A landscape with many peaks, sampled at points; each row gives a point and its height.
A climber steps from a point to the highest of its 4 nearest points, and stops where none of them is higher. Distance is the straight distance between rows; heights are no part of it.
Z135 (h 1.93): [-20.5  -6.6  -0.3 -19.2 -31.4  -3.3 -11.5  15.6 -15.9 -12.5  -0.1  16.7
 -15.8  -0.6  14.2 -14.7 -22.6 -12.0 -45.8  11.8  -5.7  -3.0 -38.2  18.4
  12.5 -16.7   5.7  -4.3]
Z66 (h 3.42): [ 13.5   3.7  -2.1  17.2  12.9  20.3  18.3   4.9  20.1   6.5  11.0  -6.2
  23.7   0.1   4.0   1.6  13.4  12.5  32.4   6.8  27.4  -1.3  12.0 -30.2
 -21.8  13.8  -4.7  -6.8]
Z213 (h 0.09): [ -2.2  14.9 -10.9 -20.4 -45.2  17.8 -29.3  -2.7 -11.5 -12.5   9.6   2.9
   3.2 -17.4   5.4  -2.1 -12.2 -27.5 -47.2  18.6  -5.0  11.8 -23.5   7.1
  15.9   8.3  -9.7   3.5]
Z37 (h 1.83): [ -1.7  -1.3  -2.0  -7.1 -16.9 -20.9  -0.2  16.1 -21.4 -10.2   1.0  14.6
 -26.5  19.1   8.6  -7.3  -4.3   0.7 -23.4  16.7  -8.6   1.2 -45.6  21.5
   7.5 -25.8  16.3   8.2]
Z926 (h 5.37): [-33.2 -23.1   9.9  -7.3   5.0   1.6  -0.2  14.4 -23.8  -8.8  -0.7  21.7
  -9.2   6.0  -0.2 -36.0   2.5  26.0  -7.4 -18.4   1.4 -32.9  17.6 -24.2
  -6.4   8.2   9.8 -31.6]
Z974 (h 5.01): [-25.5  -6.5  24.7 -18.1  -3.3   5.2 -15.2  14.9 -19.4 -12.6   3.6  24.6
 -12.6  -0.8   2.2 -21.7 -19.7  23.9 -42.1 -20.5 -11.8 -18.9  12.1 -10.7
   6.0  13.4  -5.3 -37.1]
Z845 (h 2.83): [-24.3 -21.6   4.4   7.5  -3.2   8.0  -5.7   1.3 -13.7   1.4 -10.9   4.9
  18.9   9.2   4.9 -20.4   3.0   4.6  29.6  -4.1 -18.8 -35.7  34.6 -15.0
  -5.5  -6.6  14.3 -22.8]
Z506 (h 3.72): [-32.9 -11.5   2.7 -18.2 -23.5  17.7 -17.4   8.0 -22.5 -13.8  -8.7   8.9
   2.3   3.8   5.9 -36.8 -20.6   2.0 -37.5  -5.0   2.1 -19.2   6.6 -21.2
   9.3  -1.7   2.0 -17.9]
Z822 (h 2.85): [-12.8   0.5  26.1  -3.7   8.0   7.9 -21.8   2.8   5.3   7.3  -7.6   2.2
  10.3 -11.7 -18.1   5.7 -15.1   8.7 -22.8 -17.5 -16.3   0.9  18.9   3.8
  17.0  21.3 -15.1 -24.4]
Z94 (h 3.77): [ 32.1   6.0   8.9  13.4  18.3  16.8   9.5   2.3  18.0  -4.8  29.2   3.6
   5.8  -5.9   1.5  -4.9   4.6  13.3   3.9   3.6  46.5   1.6   5.5 -42.9
 -14.5  26.4 -15.0 -21.2]
Z141 (h 4.33): [ 48.7  26.6  -0.1   3.7  11.5 -14.8  -2.0 -10.2  29.1   6.4  12.3 -11.6
   3.5 -27.6 -26.6  35.2  11.0 -14.6   5.5   1.9  -4.6  32.4  -8.0  12.2
  19.3   9.8 -22.3  24.9]
Z810 (h 2.79): [ -9.4  -2.2   8.3 -27.2   9.9 -39.9  -9.8   6.6  -5.1   7.5 -20.7   1.3
 -21.6  11.0 -20.1  22.2  -0.2  15.2 -10.7 -20.1 -34.0  -0.1  -7.8  42.4
  16.2 -10.0   4.6   8.0]
Z61 (h 2.84): [-22.5  -5.6  -1.1 -18.6  -3.9 -20.6 -23.2  -3.2 -15.5   4.5 -27.7   4.3
  -7.2  14.3 -19.2  28.3 -10.3  -3.5 -11.6 -20.9 -44.2  -9.0   4.0  54.8
  20.9  -6.7   2.6  11.3]
Z584 (h 2.64): [-29.7  -3.2 -26.9   2.5 -27.2   8.4 -27.6 -12.0  -5.3   5.2 -26.4  -8.9
  12.1  -1.8 -10.4  14.3   5.2 -35.7  -5.7  -4.4 -22.3  -4.4  11.0  39.5
   9.0 -10.9   9.5  25.5]
Z567 (h 4.86): [ 30.5  10.4  25.2   3.4  35.1  -1.7  -2.4   0.0  28.8   2.9  10.7  -8.5
  -1.9 -22.5 -16.6  17.7   4.0  11.9  -6.1  -1.0  -3.5  25.3  18.8 -12.7
  12.7  33.6 -27.7 -13.5]
Z659 (h 1.80): [ -7.2   6.7 -22.9  -6.1 -27.5  13.5 -17.6 -11.0  -4.1   7.5  -0.2  -8.9
   5.0  -9.2   5.2   4.9  -7.0 -34.9 -20.1   7.2  -9.8   4.7  -5.4   6.2
   3.1  -2.3  -3.7   8.9]
Z254 (h 2.27): [ 34.0  18.3   3.1  -6.5  -2.9  -8.2   2.0  10.6   3.2  -5.6  34.2  11.0
 -19.6  -6.9   5.3  -2.1 -10.8  -4.2 -22.4  16.2  14.7  24.1 -45.6 -17.1
   6.5   0.4  -8.7  -4.0]
Z429 (h 2.98): [ 12.3  -0.2 -18.3   1.8 -20.8  -2.5  14.5   8.3  -5.9  -4.2  15.1   2.7
  -6.1   8.0  20.9 -21.8  -1.5  -8.2  -4.3  20.8  25.0   7.0 -34.1  -1.6
  -7.0 -29.5  15.9  20.9]
Z487 (h 4.94): [ -6.3  -0.2 -32.6   9.9 -22.0  24.1  -2.3 -16.3  -9.1   7.6  -1.3  -7.6
  29.4  -8.7  16.2 -10.8   1.3 -32.1  16.9  21.2  13.8  -1.2   1.0  -7.6
  -6.2  -7.1   4.8  19.2]
Z311 (h 3.73): [  3.5  -1.5  36.0  -1.8  33.7 -29.9  -8.1   6.0   3.9   6.2  -7.9   6.1
 -22.7   3.0 -20.2  28.6  -1.1  35.5 -11.9 -24.3 -32.0   6.0  11.4  18.9
  18.1  14.5 -13.4 -17.0]
Z995 (h 1.20): [  0.0   9.9  -9.0  -9.7 -15.0  -4.7 -12.4  -7.7  -3.3   4.3   0.7  -0.2
 -14.0   0.3  -1.9   4.8 -13.0 -13.8 -19.2  11.2 -14.9  10.5 -35.9  23.8
  16.7 -15.0   5.8  17.9]
Z420 (h 5.21): [  3.5   8.2  37.4  -6.7  24.8  25.4  -6.5   4.5   8.1 -12.0  11.6   8.6
   1.2 -10.8 -10.0 -11.3 -13.0  23.9 -29.3 -14.7   7.5   3.5  26.0 -26.4
   4.9  29.8 -23.2 -29.9]
Z520 (h 5.05): [  9.8   2.0  -5.7  17.0  -5.8  29.1   7.8  -7.9   9.6 -10.9  22.0  -6.2
  30.2  -7.4  16.4 -24.0   9.5   2.0  28.4  11.7  51.3 -15.4  28.7 -53.1
 -28.7  13.7   4.5  -4.3]
Z46 (h 2.28): [-10.2  -6.0 -13.4  -4.7 -13.4  15.7   4.2  -2.7  -9.8  -3.0  -6.6   8.7
   4.2  -6.2   9.6 -18.6  -8.4 -13.3 -14.6  14.4   1.7 -13.3  -8.2  -6.3
  -1.4  -7.6   2.4   2.0]
Z883 (h 1.64): [-11.2 -14.1 -19.2  23.3  -8.8  13.9   6.8 -10.4   4.5  14.2 -14.2 -11.4
  25.0  -6.3  -2.0  -6.3   5.1  -5.2  34.9   3.3  -0.1  -7.8  29.2  -9.0
 -11.0  -1.7  13.7  -3.5]
Z782 (h 4.70): [-30.0 -23.2  12.5 -15.1  -3.4  11.9 -19.6   4.1 -14.8  -7.7 -17.3   8.1
   1.8  -4.5   0.3 -18.2 -14.0   7.2 -24.0 -24.7 -16.7 -13.9  20.5  -1.9
  12.3   6.6  -2.3 -23.6]
Z943 (h 1.75): [ 16.5  16.7 -20.1 -11.1 -25.8  -2.2  -6.6  -0.7  -0.3   4.4  11.7  -3.8
   0.3 -10.5  -1.6  10.1  -3.5 -33.5 -21.6  20.5   2.1  25.8 -36.8  15.4
  12.2  -8.5  -2.5  25.7]
Z808 (h 3.88): [-18.6 -19.7  -0.4  -5.5  12.2 -34.9  18.8  16.2 -22.3   0.5 -19.1  10.2
 -22.4  26.7  16.9 -13.0   8.7  26.1   8.5  -6.3 -10.7 -23.1 -16.8  12.7
 -18.2 -19.9  26.0  -3.9]
Z687 (h 3.69): [ -3.8   2.4  37.8 -14.3  19.6  -6.3  -7.3   8.1  -3.2  -7.8  17.0  19.1
 -20.6  -2.5   2.1  -0.5 -20.1  23.9 -45.7 -16.6  -2.5   8.7 -12.7 -11.2
  15.2  15.3  -7.8 -26.9]
Z74 (h 3.54): [  4.9   1.2   7.3  -6.3  -2.2   4.7   1.4   3.1  -5.7  -6.4   5.1  10.9
 -13.9  -3.0   9.3 -12.0 -18.3   4.3 -26.3  -4.7   7.4   8.8 -18.1 -13.5
  -1.1  -2.4  -2.0  -8.9]
Z3 (h 2.87): [-23.6  -6.2 -23.5  -5.2 -10.8 -25.4  10.3   8.9 -26.2   0.9  -0.5  10.0
 -17.5  26.6  21.7 -10.3  -3.2  -4.9 -10.3  14.5  -5.7  -4.4 -29.6  25.9
  -7.3 -40.2  26.4   8.9]
Z143 (h 5.09): [ 37.0  17.1 -14.4   8.0   4.6 -11.5  26.2  -4.8   7.5   1.0  18.8 -22.1
   1.9  -7.3   1.4  16.2  12.0 -15.3  24.2  19.0  15.6  29.3 -28.4   2.8
  -4.6 -13.7  -8.3  32.7]
Z560 (h 2.45): [-21.0  -3.5 -30.3   5.2 -24.4   9.0  -4.6  -5.1 -13.1   6.1 -12.7  -4.1
  -1.1   8.6  13.2  -6.6   2.8 -36.4   8.2  12.5  -9.2   1.3  -7.3  21.1
  -5.3 -29.1  15.3  30.4]
Z140 (h 4.36): [ 10.0   4.4 -15.5  16.6  -0.4  24.0  -9.6 -15.4  30.6   9.9 -10.1 -20.9
  33.7 -20.5   5.2  23.7   9.0 -16.3  38.5   6.8   6.9   3.7  27.2  -9.8
 -10.0  18.6  -2.9   6.8]
Z243 (h 3.94): [ 35.2  10.0  21.7  16.8  29.3   6.4  14.7   8.3  25.7   9.8  21.0  -7.7
  14.7 -12.9  -3.8  11.5  18.4  19.0  33.3  -3.0  29.9   9.6  12.4 -22.4
 -16.0   8.6 -15.5 -11.1]
Z149 (h 3.09): [ 41.9  20.6  15.8 -14.0  14.4   0.6   6.1   5.6  11.1  -7.0  31.0   3.6
 -19.2 -21.7  -2.5   4.6  -8.0   5.9 -25.3   3.1  12.1  19.5 -19.4 -12.7
   9.4  10.1 -21.1  -5.1]
Z941 (h 4.64): [-16.5 -21.9  16.4  -5.4  13.0 -23.1   3.8   3.3  -5.0   4.7 -11.4   5.0
  -7.9  24.0  -3.2  -0.1   1.6  24.8   9.9 -15.3 -26.3 -13.2   9.4   9.9
  -4.8   4.8   6.9 -10.2]
Z80 (h 1.68): [-41.5 -17.3 -27.2  -1.5 -25.6   7.5   0.2   2.0 -40.3 -10.6 -21.7   8.3
  -7.2   8.2  19.9 -35.6  -3.3  -5.9  -5.5  10.1   4.0 -30.4   3.1  -1.6
  -5.0 -18.9  17.1   1.3]
Z867 (h 1.89): [-37.9 -17.5   3.0  -6.9 -14.1  -4.4 -29.7  -2.4 -12.4  -2.0 -41.0  -2.4
   0.2   7.6 -11.7 -10.5  -1.7  -7.8 -12.1 -23.0 -39.5 -16.4  19.1  41.8
   9.7 -12.1  15.2   3.2]
Z344 (h 4.58): [  9.0  -2.7  16.0  -2.9  23.3 -16.7  10.1   0.8   0.4   7.8   7.1   6.0
 -15.2  -6.9  -4.4   3.0   1.4  21.7  -3.8  -7.9  -3.9   5.8 -11.8   2.9
   0.8   2.6 -10.9  -6.0]
Z155 (h 2.76): [-31.3 -15.3  -2.1 -18.6 -16.2  -8.5  -7.5  11.4 -34.7  -9.4  -8.8  20.5
 -20.2   6.0  11.1 -24.4 -16.2 -10.2 -37.0  -9.2 -11.2 -17.9 -12.9   9.5
   2.7 -11.2   8.7 -12.7]
Z783 (h 4.69): [  5.6 -13.1  16.5   8.8  18.0   6.0  10.4  10.0   2.2   3.8  -1.1   8.9
  -4.5   9.0   7.3  -7.8   2.0  36.4  18.5 -13.2   2.0 -14.4  21.8 -24.1
 -14.2  14.4   3.1 -22.5]
Z751 (h 4.18): [ -6.3 -12.0  22.9   2.2  37.6 -38.9   8.8  -2.5   1.6   5.9 -12.5  -2.8
 -22.1  14.2 -14.9  25.4   6.0  27.1  14.8 -20.1 -31.6 -20.2   4.5  23.9
   2.0  -2.6   1.8  -4.5]
Z353 (h 1.57): [ 40.9  22.0 -12.2  -0.7 -10.7  -6.5  18.0   3.0   4.3   3.4  44.2  -0.4
  -8.8 -22.5   9.3   2.1  -2.2 -15.9 -10.1  39.9  32.2  30.8 -51.6 -17.8
   5.9 -10.4  -6.5  18.4]
Z777 (h 3.62): [ 44.6   4.2  11.8  15.2  37.7 -15.1  39.8   3.9  23.8  10.3  11.6 -15.8
  -5.5   0.4  10.5  12.4  20.5   5.0  39.2   9.4  17.3  12.9  -9.5 -14.8
 -15.3  -5.0  -5.2   3.2]
Z853 (h 4.30): [ -4.4   1.9  28.3   1.5  17.8   7.3   5.2   1.4   8.8 -13.4   5.4  16.4
  -9.2  -3.6  -7.1 -13.0  -7.2  30.6 -12.0 -21.6   8.4 -12.8  23.4 -30.3
  -9.7  23.6 -11.5 -33.4]
Z885 (h 1.13): [-18.2   2.5   2.2  -3.5 -11.6   3.0 -23.1 -11.3   2.8   5.9 -21.4  -4.4
   8.9  -9.4 -10.0   6.9 -11.7 -20.6 -19.4  -9.1 -29.7   2.4  16.2  24.7
  14.1   1.4  -7.5   7.8]
Z31 (h 0.89): [-33.1   2.0 -10.9 -17.2 -37.2   7.3 -36.2   1.0 -10.6  -7.6 -11.4   8.3
  -2.1  -6.0  -6.0  -5.4 -25.2 -24.6 -37.2   2.0 -20.1  -6.1  -6.7  19.9
  17.2  -3.9  -2.5  -9.4]
Z666 (h 2.35): [  3.5   7.9   9.3 -14.1 -13.4 -10.4  -5.0   9.9 -10.1  -3.1  14.8   9.4
 -14.8  -9.2   0.2   2.9 -20.0  -4.6 -40.5   9.8 -11.6  18.1 -31.8   7.3
  17.8   0.0  -7.0  -5.9]
Z483 (h 4.80): [ 20.6   4.5 -18.7   0.3   5.4 -12.3  30.2  -1.5   4.9  11.7  11.1  -9.5
   4.1   7.4   8.7  -0.5  18.4 -14.4  28.5  11.0  18.7  15.9 -29.5  -1.3
 -15.4 -18.5   6.5  19.3]
Z295 (h 4.84): [ 12.4   2.9  20.6  19.6  31.3  -6.2  19.6   2.5  20.2  10.7   1.4 -13.7
  13.9   7.2  -1.2  18.6  16.0  20.2  57.4   1.3  -3.0  -5.4  22.8 -12.3
 -20.1   8.3  -0.5 -14.8]
Z48 (h 3.95): [-14.8 -13.5   3.0   3.2   8.7 -15.8  -1.3  -8.9  -2.4   2.8 -26.8   0.0
  -4.9  11.5 -10.1  14.0   0.6   4.1   4.2 -11.8 -30.9 -13.4  15.9  33.2
   2.0  -6.4  13.0  14.7]
Z827 (h 2.41): [ 26.8   9.6  10.9  20.5  15.9  37.0   3.3   3.2  29.9 -13.3  18.6   6.7
  22.9 -10.9   2.3  -3.1   9.9  20.8  36.2   3.3  41.2 -11.8  34.4 -47.8
 -23.0  27.6   4.5 -27.8]
Z541 (h 1.84): [  2.0  -5.5 -22.4  -6.6 -17.6 -35.7  -0.8  -5.2 -14.2  -1.3 -15.5  -1.6
 -20.1  39.9  -3.2  29.6  15.6  -8.3   2.0   3.9 -14.4  -3.8 -23.9  49.2
   4.1 -31.3  31.1  42.9]
Z811 (h 2.59): [ 11.2   2.7 -22.3  12.4  -9.9  33.4   9.1  -9.2   7.3   2.7   4.9 -12.0
  34.7 -10.9  10.2 -11.0  17.7 -17.9  25.6  23.7  26.0   3.4  10.4 -23.7
 -12.1   4.9   2.6  12.1]
Z322 (h 5.03): [ 14.9   4.9 -10.4   3.5  -3.9   9.5   8.5  -7.5   4.5   8.8  10.6  -6.7
  11.5  -1.2  12.4 -10.9   5.5 -10.0  10.4  16.5  30.2  12.2  -7.0 -13.8
 -10.8  -7.1  -7.9  11.6]
Z797 (h 3.26): [-35.1 -18.9  22.3  11.3   6.6  -7.6 -28.0  -3.4  -0.9   2.1 -23.7   3.6
   5.9  13.3 -15.7  13.4  -4.1  24.5  13.1 -30.8 -42.5 -25.2  39.4  17.2
   7.0  13.4  12.4 -26.8]
Z186 (h 1.98): [-20.2  -2.4  -1.6 -15.9 -22.7  33.2 -18.8  -1.7 -12.2  -7.6   4.4  12.1
   5.6 -18.4   3.5 -22.6 -13.8 -14.8 -36.3   2.5   2.0   1.2   1.9  -6.5
   8.8  11.5  -7.0  -4.7]
Z472 (h 3.44): [-14.9 -12.3   3.5  -6.4   4.6 -35.3  -5.5   1.6  -7.5   2.6 -28.0  -5.4
 -20.0  20.4 -10.0  15.9  -4.7   9.7   4.4 -18.8 -23.6 -14.4  -2.1  35.6
   2.5 -24.7  19.9  19.1]
Z849 (h 3.81): [ 23.8  15.2   2.4   1.9   2.8  -6.9  15.3 -11.9  15.5   3.1   8.6 -13.2
   8.1  -6.0  -9.7  14.2   4.5 -18.2   3.4   4.4   5.8  27.3  -7.9   7.9
   6.1   1.1 -10.2  15.8]
Z476 (h 6.37): [-33.5 -22.5  23.0  -4.8   5.6  -4.2  -9.2   5.7 -17.8  -5.6  -5.5  10.0
  -5.9  11.4  -4.4 -14.9  -8.4  31.9 -11.7 -33.2 -23.0 -23.3  18.7 -11.0
  -0.6  15.7  -5.4 -39.5]
Z600 (h 3.65): [ 15.1   5.2  -7.4  -1.9  -6.4  26.1   4.0   2.1   0.0  -7.9  18.6   3.4
  20.1  -9.4   8.8 -27.6  -1.6  -1.1   2.1   8.8  43.3   3.0   6.2 -38.5
 -14.7  13.2  -4.2  -3.6]
Z218 (h 4.26): [ 22.1   3.6  22.3  15.5  27.1  13.2  14.4   7.2  15.3  -3.3  18.9   5.1
  -2.4   0.4  -6.6   4.0   6.4  26.0  17.4  -5.1  22.5   1.2  19.3 -35.6
 -19.1  14.9  -9.6 -27.6]
Z774 (h 4.25): [-16.2 -13.4  19.0   0.2  28.5 -29.1  17.1  13.8 -24.5  -2.9  -7.7  11.3
 -28.3  14.5  -1.3  -5.9   3.1  39.9  10.1 -21.7 -24.0 -25.3   6.8   1.8
  -8.1  -3.6  12.5 -23.4]
Z693 (h 6.02): [  7.5   2.0  13.7  -1.3  21.6 -12.7  -5.7  -2.8  20.9  10.3 -13.7  -9.0
   6.2  -7.2 -17.5  21.4   2.0   9.2  14.4  -8.9 -22.2  -3.6  19.7   1.6
   7.6  11.0  -8.9  -1.9]
Z522 (h 2.73): [ 11.5  12.2 -18.9   5.1 -20.0   0.7   4.6  -5.0   1.2  10.2   7.2  -1.9
  12.7  -4.9  10.7   8.5   4.6 -31.5  -3.4  12.9  10.9  19.8 -20.6   4.6
   5.5  -9.7   6.0  26.3]
Z103 (h 3.89): [-12.6 -17.6   9.8   3.1  25.3 -32.3  42.0  10.3  -9.5   5.4  -1.9  -1.6
 -22.7  23.5  13.4 -11.7   8.3  30.2  13.9 -11.6  -0.4 -13.0 -15.0  -8.5
 -19.7 -15.7  14.8  -2.0]
Z902 (h 1.92): [-26.1   1.6 -20.3 -20.6 -36.8  19.9 -17.9  -0.7 -29.7 -12.8  -3.5  17.2
  -6.6  -0.4  16.4 -23.4 -15.3 -19.8 -46.9  14.2  -8.4 -11.0 -18.2   8.1
  13.1 -16.7  14.2  -8.5]
Z598 (h 1.55): [-42.4 -12.4 -17.8  -9.7 -36.3   7.3 -23.1  -4.3 -25.2 -11.7 -24.2   2.6
  -9.9   7.2   2.9 -20.5 -11.8 -27.2 -19.5   8.1 -25.6 -18.9  -3.4  25.0
   9.4 -24.6  13.3   5.2]
Z985 (h 4.48): [ 29.5  15.8 -31.6  21.6  -6.0  -5.0  26.4 -14.1   2.8  11.9   3.0 -23.1
  19.3   7.8   4.5  18.9  24.5 -34.8  39.5  18.1  19.6  24.7 -17.3  11.2
  -9.4 -24.3  12.2  51.0]
Z380 (h 4.67): [ -5.9 -11.1   0.9   6.9   8.4  -4.6  20.5  10.7 -11.5  -3.4   7.2   9.2
  -4.0  13.0  11.1 -24.7   9.3  28.1   8.4  -4.8  13.2 -17.5   4.1 -34.4
 -17.7  -2.9   0.3 -17.0]
Z766 (h 1.36): [-27.3 -11.1 -23.8   5.8 -14.9  11.6  18.0  -2.6 -21.1   2.0  -9.1  -8.1
   5.2   8.8  19.8 -32.0   8.1  -4.0   3.3   2.1  12.7 -11.9   5.2  -7.6
 -12.0 -18.7  11.4   6.3]
Z610 (h 3.00): [ 29.5  25.2 -22.2   0.8 -16.1  -8.0  -3.7 -13.5  11.9   8.4  16.4 -14.3
   2.6 -19.3 -13.7  26.3   3.0 -35.2  -8.8  17.6   3.4  40.6 -22.5  19.9
  14.2  -4.8 -12.8  31.0]
Z498 (h 0.51): [ 28.6  22.6 -18.4  -2.9 -24.1  18.5  -6.8  -1.5   2.2  -5.9  30.0   1.3
  12.7 -21.6   8.5 -12.2 -10.1 -21.8 -22.8  26.7  31.6  32.3 -28.3  -9.1
  12.1   2.0  -8.4  16.4]
Z950 (h 4.32): [ 32.4  13.0 -20.0  10.5   1.7  -3.3  12.7 -12.9  13.1  15.5   5.8 -23.0
   6.8  -2.0  -7.1  18.9  17.6 -19.9  37.4  21.5  17.3  26.6   2.4  -1.7
  -2.4  -5.7 -10.1  26.9]
Z312 (h 3.07): [  1.9   3.1   3.6  13.4   8.5  24.4  -3.7   4.9  15.3  -8.0   7.5   4.4
  10.8  -8.2   4.6 -13.0   6.4  10.3  13.2   3.0  35.2  -6.7  22.5 -33.4
 -12.3  19.8  -5.1 -22.1]
Z633 (h 0.33): [  4.0   8.0   3.9  -6.2  -4.4  31.7 -19.5   0.5  11.1 -14.6  10.4   4.1
   5.0 -20.3   4.0 -12.6 -12.6  -7.4 -28.6   2.8  22.7   6.8  14.7 -24.4
   8.0  22.5 -10.6  -5.5]
Z412 (h 4.14): [-28.0 -24.4  12.4   7.2  27.4 -29.2  11.2  -0.5  -7.3   8.6 -19.8  -7.9
  -6.4  28.4  -4.5  10.7  15.7  37.0  44.6 -30.5 -34.3 -28.9  23.0  17.5
  -8.0  -1.4  14.0 -21.2]
Z145 (h 4.20): [-29.8 -16.2  18.5   2.8  -2.1  17.0 -22.2  -4.2  -2.2  -7.4 -12.7  -1.1
  13.6   0.4 -12.0  -1.8  -2.2  15.1  14.8 -26.7 -26.7 -26.8  41.4  -8.2
  -0.6  21.4   2.1 -27.2]
Z457 (h 3.03): [ -6.2  -8.4  -7.3  -4.6   0.2 -13.2  18.1  -5.3  -2.8   7.8  -9.0  -8.9
   1.7  13.0   5.6   1.9   4.8  -0.3  10.1   1.3  -6.4   4.9 -10.3  13.7
  -1.0 -14.7   9.4  10.0]
Z963 (h 6.44): [ 22.5  16.5  -7.2   5.3   8.0 -13.7  25.4 -10.9   1.5   0.1  -4.9 -21.4
  -3.9  15.7  -8.2  31.4  16.6 -15.6  31.8  13.4   5.0  15.8 -22.4  21.5
  -2.7 -16.5   5.9  39.2]
Z276 (h 2.91): [ -2.5   2.2 -11.9  -4.6   4.8 -18.0  -0.6 -13.9  -5.4   6.3 -18.9  -4.9
 -23.8  15.9 -11.5  29.1  -0.5  -2.4   6.0  -1.5 -21.0   5.2  -6.6  48.2
  18.9 -13.9  14.3  32.6]
Z877 (h 5.64): [ 12.2   2.4  -0.3  16.6  10.8   0.7  15.5  -9.6  20.3   7.2  -2.7 -25.2
  14.9  -2.5  -3.8  16.0  18.5  -5.0  40.7   0.7  -1.7   6.0  14.3   3.3
  -7.0   0.7  -0.6  10.5]
Z77 (h 2.46): [ -1.0   0.5  -5.5   3.1  -2.7  10.4 -11.6  -5.6  10.2   8.8  -5.5  -9.0
  18.8  -8.1  -3.4  -2.1   5.0  -9.7   2.4  -0.2  -0.3   6.6  12.9  -5.0
  -3.4   9.5  -7.8   6.6]
Z623 (h 7.56): [ 17.7   9.6  14.5   4.9  16.8   6.7  -9.6 -12.1  24.9   6.0  -9.4 -14.3
  23.4 -18.7 -18.0  23.6   5.5  -0.2  25.6   4.1  -6.4  10.8  29.4   6.5
   4.1  26.1  -9.9  -4.2]
Z882 (h 1.70): [ -3.1   0.8 -33.8   6.3 -10.5 -21.8   7.4  -9.3 -11.1   4.9 -11.3 -13.3
  -5.9  24.3   1.8  24.8  17.7 -20.0  25.0   9.0  -3.7   1.6 -11.6  36.4
   3.6 -27.5  22.6  45.7]
Z699 (h 0.68): [-26.7  -3.4 -16.3 -17.7 -23.0 -34.0 -16.4  13.0 -11.0 -21.0 -13.3  16.5
 -20.4  33.7  -1.0  19.7  -2.0  -7.6 -27.2   2.0 -26.7  -2.2 -39.7  53.9
  22.2 -26.5  21.4  20.2]
Z185 (h 3.96): [ 22.0   1.1   2.6   0.2  11.2  -7.9  29.7   6.9   4.7   3.0  24.0   0.8
  -5.8   0.3  13.2 -17.5   9.3  12.2   9.9  17.0  35.1   1.2 -12.8 -27.3
 -14.6  -9.7  -3.8   2.2]
Z859 (h 7.73): [ -5.5   8.4 -33.4   1.6 -21.4   6.5 -12.3 -11.1   1.6  -0.8 -16.6 -15.4
   9.0  -3.1  -4.9  20.5  -2.2 -37.6   4.6  13.0  -9.2   8.4  -0.3  26.3
   9.7 -13.3   6.9  36.6]
Z266 (h 7.58): [  3.3  -1.8   5.5  25.8  12.4  29.8 -11.8  -7.1  35.1   7.3  -8.2  -9.7
  34.6  -9.1 -13.6  18.9   4.7   5.5  51.7  -1.0  -4.6  -9.4  42.7 -10.5
 -15.8  29.7  -3.6 -24.6]
Z585 (h 5.29): [ -6.9 -17.4  21.5  -9.1  18.9  -6.7   5.1   9.4  -4.7  -1.0  -0.7   9.3
 -10.0  11.8  11.4 -14.6  -8.0  32.7 -10.9 -24.1  -3.2  -9.7   1.7  -5.4
  -2.7   1.8  -3.2 -21.5]
Z712 (h 3.92): [ 35.6  12.8  29.6   5.3  32.1   3.3  19.5   7.8  13.5  -6.4  28.0  14.0
 -18.4  -6.4   6.6  -2.5  -2.8  22.2  -9.7  -9.6  35.8  -0.1  -4.4 -37.6
  -3.4  14.9 -20.7 -22.5]
Z807 (h 4.50): [ 11.0  16.4   1.2  -1.7   5.9  -9.1 -11.8 -14.3  15.1   8.6  -4.4  -8.1
  -3.4  -6.3 -14.8  21.4  -3.3   1.8  -1.7  -5.4 -15.6  16.2  -1.6  16.8
  14.0   9.9 -12.5  12.9]
Z53 (h 3.98): [-18.2 -12.4  25.0  -7.7  16.3 -24.0  -7.4   5.3  -8.4   8.4  -9.2   9.1
 -21.1   4.4 -15.8  -1.2  -1.8  21.7 -18.9 -28.9 -27.9  -4.9   4.9  13.9
   8.7   8.9  -5.2 -17.1]
Z450 (h 1.74): [ 17.5  16.8  18.5  10.5   8.4  30.9 -19.4   5.1  35.5  -5.4   4.9   9.8
  23.3 -24.9 -18.0   9.6  -3.9  11.5   0.8 -10.8  12.4   5.8  40.4 -15.2
  -4.1  43.7 -18.6 -20.3]
Z365 (h 4.88): [ 29.6  14.2  11.3   7.7  33.0  -8.7  17.7 -11.4  41.2   3.9   5.9 -16.8
  -2.6 -10.8 -24.2  27.0  19.5   8.0  34.1  -0.2  -5.6  24.9   3.8  -3.5
   4.8  11.3 -20.0   8.0]
Z904 (h 1.69): [-17.2  -4.0   7.5 -19.8 -13.3 -27.7 -13.3  12.8 -15.2 -10.3   2.5  12.3
 -31.1   6.2  -3.0   0.8 -17.9   4.2 -42.6   5.0 -24.8  -2.0 -32.1  31.4
  15.5 -13.7   0.3  -5.5]
Z366 (h 3.45): [ -8.9  -7.2  -4.3   9.9  16.6 -24.4  25.5  -0.2   3.2  10.0 -15.8  -9.7
  -2.2  16.9  -5.8  14.8  20.2   9.8  27.2 -11.0  -7.3 -10.7  -2.1   4.8
 -11.9 -17.5  18.1   9.4]
Z151 (h 1.43): [  0.2   1.8 -32.7  -8.0 -35.0  33.1  -1.3   0.4 -15.0  -6.9   9.5   2.8
  13.7  -7.1  20.5 -30.5  -2.7 -31.3 -22.3  28.3  39.2   2.0 -10.2 -22.4
  -6.4  -3.4  -6.1  11.0]
Z368 (h 2.36): [ -8.6  10.3   2.8 -12.0  -7.9   9.3 -18.0  -7.8   2.0  -0.5  -1.9   6.8
   1.8 -15.2  -8.2   4.2 -13.8 -13.2 -21.2  -0.9 -16.8  11.0  -0.9   9.6
  10.2  11.5 -13.3  -0.3]
Z679 (h 4.23): [ 25.6   5.7  35.3  11.3  26.4 -10.1  14.0  11.2  12.4   6.5  13.2   2.9
 -19.4  -3.0  -1.1   8.1   1.6  25.0  -9.6  -8.3   2.9  11.8   2.3 -22.8
   1.6   8.1 -18.4 -16.4]
Z222 (h 2.67): [ 13.3  -4.3 -26.4   7.5 -14.3  31.6  10.5   2.2  -4.6  -0.5  15.8   3.0
  19.1  -2.7  26.0 -35.5  -6.0 -19.5   2.6  22.8  52.0  -1.6  -3.9 -38.6
 -18.9  -2.3  -1.1  10.2]
Z150 (h 2.15): [-36.6 -27.8 -17.6   5.0 -13.6   2.0  -7.4   9.3 -34.9  -4.0 -24.2   2.9
   1.7  14.5   9.3 -15.3  -5.1  -7.4  12.2  -6.3 -24.6 -34.1  17.0  16.0
  -4.8 -24.7  14.0   2.6]
Z137 (h 3.04): [ 26.7  17.5  24.2  13.9  16.2  36.1  -5.4   5.1  28.9 -17.2  27.1   8.5
  14.4  -7.9  -8.9  -8.0   1.9  21.5   7.5 -10.2  43.8  -7.8  27.2 -50.5
  -9.7  47.6 -20.4 -37.8]
Z144 (h 0.67): [ 15.9  14.9 -23.5   4.9 -25.0  21.1  -7.2 -12.5   8.3   4.2   6.0 -14.9
  34.1 -26.7   7.5   4.0   4.8 -37.8  11.8  16.1  23.8  25.7  -0.3  -6.6
  -2.5   9.1  -7.8  21.4]

Where does a climber stop that starts at each point below?
Z904 -> Z476
Z810 -> Z476
Z867 -> Z476
Z541 -> Z476

Call two points neighbours if one is among the 4 nearest of the other. Go from one point of each pair to the other, from neighbour to neighbour, staying as high as possible. Name the lowest point that can't be avoided.
Z520, Z322 -> Z600
Z623, Z963 -> Z950
Z859, Z963 -> Z522
Z420, Z476 -> Z853
Z322, Z963 -> Z483
